Points, in no order, along strands that fork, close into loops and pass close to each other.
In the rows, 128 means zero.
Points whose rows are less than 118 apart are linked; no others are. Some points are linked to none.
j_333: [126  84 118 159 134 109 163 113 118 127 136 118 150 103 118 101 151 139
 138 139]
j_466: [151 160 212 157 137  97  85 157 100  97 131 131  83 142 108 124 166 139
 129 111]
j_397: [133 119 102 139 117 149 176 121 143  77 137 135  79 113 136 133 101 159
 185 115]
j_42: [149 105  80 119 130 168 156 153 161  86 170 132 100 111 160 122 147 127
 159 126]
j_225: [106  97 102 128 131 198 149 129 109 164 172 137 153 127 139 154 113 140
 176 116]
j_15: [104 117  71  92 119  80 150 124  86 135 127  95 118 125 120 151 154 107
  91 138]
j_67: [157  86 126 149 153  99 128 108 115 122 154  92 139  87 120 109 211  98
 111 128]
j_993: [106 143 105 100 101  78 121 137 174  79 142  67 121 136 112  86 153 125
 123 151]
j_121: [107 101  67 118 103 118 125 113  82 138 145 167 159 149  90 103 114 118
 107 160]
j_164: [138 180 109  80 106  96 137 168 128 114 134 105  64 134 133 147 146 147
 124 143]
j_221: [171 121 121 125 150 118 157 118 130 100 117 139 147 129 143  81 143  49
 140  99]
j_340: [102  76 128 141 133 124  68 125  95 157 133 125 109 141 116  99 117  78
 115 141]
j_200: [ 79 116 143 195 104 139 120 125 128 203 154 122 158 140 137 115  89 169
 195 142]
j_95: [ 99 163 123 133  85 125 117 105 104  89 126 127  96 125 144 128 146 199
 156 143]
j_693: [109 110  96 115 118 138  51 167 121 138 114 135  95 136 141  98 131  82
  87 169]
j_668: [106 131 113 105 148 141 112 144  81 125 171 130  84 106 131 117 184 121
 143 143]
j_684: [ 99  90 137 144 131 125 142  79 106 127 100 126 169 122 141 143  85 119
 142  63]
j_568: [160 151 134 112 124 117  93 120 121  85 119  91 145 154  64 126 129 183
 151 150]
j_32: [192 133  94  72 120  94 134 135 136  88 117  86 102 126 113 158 159  93
  62 115]
j_135: [124 140 121 143 145 109  43 165  98  81 143  85  77 115 109 130 137 108
 142 154]
j_602: [156 175 143  79 116 131 119 156 143 130 109  71  84 140 125 158 111 141
 171 134]
j_866: [134 123 152  98 139  82 102 121 133  83 133 140 120 144 139  88 172  43
  49 109]
j_890: [118 187 107 118 159 111 148 116 142  84  82 124  91 103  73  80 109  87
 110 155]
j_262: [146 104 117 100 114 103 173 103 104 119 120 146 196 162 125  95 140  57
 104  86]
j_547: [154 125 117 133 144  88 110  86 119 108  80  97 136  84 145 121 185  74
  97 115]
j_376: [177 105  99 155 103 116 158 122 171 152 117 160 156 101 182 126 162 128
 110 119]
j_739: [126 148 157 145 133  61  78 165  79 133 147 103 111 135 148 138 173 152
 112 124]
j_723: [ 93 156 144 143 123 203 169 139 192 207 154 161 140 140 142 171  61 180
 191 140]
j_567: [154 163 194 112 147 154 145 141 117 147  87 155 108 158 110 118  81 147
 145 155]
j_472: [133 147 145  87 100 158 102 130 170 148  79 102 109 164 144 141  62 127
 164 120]
j_553: [123 105 104 140 123 172 177 103 144 167 151 139 167 152 169 156  52 129
 167 104]
j_195: [137  74 170 118 141 149 137 112 156 101 114 122 114 142 155 131 106 119
 103 128]
j_285: [154 115  81 104 123 133 159 121 118  83 111 194 157 124 159 165 106 122
 100  78]
j_347: [156 117  77 120 133 107  71 182 113 135 114 161 131 130 127 130 130 121
  69 161]
j_243: [123  92 131 172  60 146 130 128 136 224 159 119 138 163 149 147 117 172
 166 149]
j_586: [ 68 135 172 144  88 144 140 138 129 164 142 125 122 154 113 130 119 110
 173  79]
j_201: [ 85 128 134 181 116 132 166 127 153 165 144 125 138  83 111 192  88 184
 199 114]
j_348: [ 74 137 135 155 120 181 170 104 176 207 151 140 152 151 164 164  18 139
 151 125]
j_266: [158 175 143 126 210  91  93 154 102  71 163 114  84 133  76 119 152  85
  67 149]
j_366: [103 142 154 130 102 182 102 116 179 117 153 113 127 143 176 129 138 176
 194 140]
j_189: [146 127 129 108 117 106  98 128 108 109 112 103 130 116 146 103 170  45
 108  72]
j_177: [108  97 146 140  90 158 109 111  88 147 137 136 101 165 160 133 116 111
 176  64]
j_776: [100 123 134 183 100 103 155 119 103 185 149 170 181 155 119 124  89 181
 135 121]
j_310: [104 115  74  97 143 139 117 119  87 135 130 146 120  95 167 139 171 118
  96 140]
j_791: [124 121 208 156 130 150 123 101  89 152 141 144 104 156 169 115 140 162
 160 137]
j_686: [134  81 111 105 119 150 116 137 187 122 151 154 181 129 143 155 137 154
 116 110]
j_188: [164 108 121 177 140 111 113 161 114 165  96 165 118  98 103 122 121 124
  92 166]
j_746: [159 152 126 125 119 134 120 129 162 114  77 114  91  84  77 101 153  77
 122 132]
j_819: [145 127 184 119 146 169 156 138 184 153  99 148 124 125 142 128 116 130
 114 148]
j_211: [135 147 155 111 108 128 115 170 154 134 133  58 114 124  82 174 157 135
 176 104]
j_710: [107 130 101 100 113  86 175 138 120 155 139 102 125 174 152 120  96 136
 155 139]
j_345: [139 197 111 119 151  68 111 152 110  92 120 120  67 137  81  93 117  90
  92 157]
j_168: [177 112  73  88 135 133 152 163 152  89 129 112  97  98 144 145 143  92
 108 128]
j_478: [112 146 155 114 146 143 113 126 162 111  86 162 199 130 161 131  97 123
 110  92]
j_337: [ 90 141 166 125 115 183 111 116 194 155 117 115 138 142 159 113  84 118
 187 126]
j_342: [134 125 110 145 108 207 137 121 151 135 153 144 151 129 185 156 150 187
 192 123]
j_86: [122  65 106 135 143 141 193 120 125 122 146 186 164  97 154 169  89 117
 101 101]
j_425: [130  81 134 165 124 150 117 115 132 106 110 129 137 112 125 106  87 148
 129 150]
j_49: [167 136 135  95 132 121 123 169 113 119 168 101  49 164 131 118 127 100
 104 166]
j_386: [157 155  88 115 126  73  46 162 109 104 142 106 114 144 107 142 158 101
  59 137]
j_842: [131 103 131 150 125 137 137 120  64 145 161 128  77 146 167 109 156 125
 170 110]
j_716: [108 159 161 149 158 196 141 163 181 200 130 158 177 123 112 154  82 139
 173 118]
j_725: [ 89 167 104  85 139 146 163 130 120 115  89 157 110 116 108 101 114  88
 118 131]
j_318: [ 62 129 145 143 109 153  99 120 106 184 149 127 160 134 126 165 103 209
 181 148]
j_450: [120 138 149 156 141  66 135 140 138  81 110 160  91  91 107 132 147 143
  55 133]
j_457: [135 112 109 102 112 160 140 116  89 158 129 157 149 151  99 141 113 137
 131 126]
j_242: [148  87  63 114 140 122 126 140  71  95 126 162 137 114 168 132 126  79
 116 109]
j_282: [132 119 115  88 156 119  88 167 120 120 149  74 141 107 109 161 159 124
 144 102]
j_199: [139 126 150 145 121 128  75 145  97 123 133  96 148 149  88 153  90 170
 171 125]
j_182: [149 143 103 147 138 134 183  95 141 114  67 180 157 105  75 117  92  95
  98 121]
j_536: [132 172 131 127 122  64  87 143 168  77 179  46  77 122 116  97 174 132
 127 171]
j_504: [141  87 144  98 156 164 142  91 140  97 128 136 164 122 145 110 154 120
  77 155]
j_961: [ 83 139 154 111 114 138 182 114 125 181 165  98 158 173 129 115 113 127
 163 126]
j_830: [126 154  89 104 157 104 125 140 104 106 119 114 171 130  73 123 133 168
 125 172]
j_274: [145 143 133 109 122 130 120 103 121 122  81 125 198 138 143 133  96  99
 156  58]
j_665: [132 139 131  93 186 108 111 109 119  81 174 112  97 136 112  94 184  75
  29 160]
j_239: [ 80 160 150 159 144 134 123 170 158 147 109 161 133  90 119 114 122 109
 138 104]
j_828: [161 171 156 136 199  82  81 123 103  92 113 130 133 123 109 111 160 111
  73 138]
j_115: [143 156 144 118  90 112 107 129 110  76 127  99  33 132 114 138 163 187
 127 130]
j_154: [128 124  99 112 137 114 199  79 111 116 105 175 191 122 104  95 127  89
 103 130]
j_89: [123  83 111 142 127 143 147 169 175 136 136 168 156 102 147 180  97 150
 109  68]
j_730: [129  86 131 171  75 155 173 104 157 173 159 125 120 153 172 100 112 159
 158 167]
j_224: [163 135 128 116 145 154  87 123  96 131 112 119 135 154 161  94 151 125
 146 159]
j_657: [ 79 122 131 124  96 114 124  92 100 138 122 132 153 119 128 160 147 218
 147 128]
j_764: [140 125 198 193 120 174 160  88 144 182 136 147 138 139 159 131 121 157
 153 102]
j_699: [ 93 142 145 143 138 109 166 145 136 156 115 114  72  96 136 118 140 146
 133 177]
j_150: [111  88 125 153 115 129 126 109 100 150 134 100 161 135  90 159  65 138
 175  78]
j_816: [108 145 147 153 125 133  77 127 140 105 119 139 107  97  89  97 155  97
 134  93]
j_129: [129 119 141  93 145 134 133 109 143 115  99 133 128 112  98 126 173 145
  67 184]
j_400: [119 122 104 147 127  95 147 138 138 136  85 175 139  95  89 138 139 150
  70 168]
j_579: [190 187 203 125 166  96 125 118 105  71 116 119 108 134  98 108 178 136
 101 112]
j_214: [105 111 127 159 112 140 147  73 168 173 126 180 215 144 195 152  80 184
  80 111]
j_763: [181  91 116 108 126  92 143 119  95 140 114  83 103 133  90 166 145 119
  83 129]
j_621: [111 134 125 149 159 148 142  82 170 130  97 181 209 110 164 135  70 159
 114 122]
j_261: [148 180 121 133 128 113 119 155 147 111 161  79  84 111 108  94 208 109
 167 153]

A tip is a point with one link. Name the tips that can be reached along the links from each point below, in the order of the rows.
j_842 -> j_397, j_686, j_710, j_764
j_536 -> j_993, j_261
j_568 -> j_830, j_214

How many points has the smallest loop of links through each point below? Write 0 if it is on no loop.
j_15 -> 0
j_816 -> 0
j_199 -> 0

A piece is two or more points that can be reached from each other along the links. Count, over all rows, the pieces, the separate loops (a circle has one, a figure eight two, a Y none), the forks (points with three links) and the tips (points with one).
pieces -> 5
loops -> 0
forks -> 12
tips -> 22
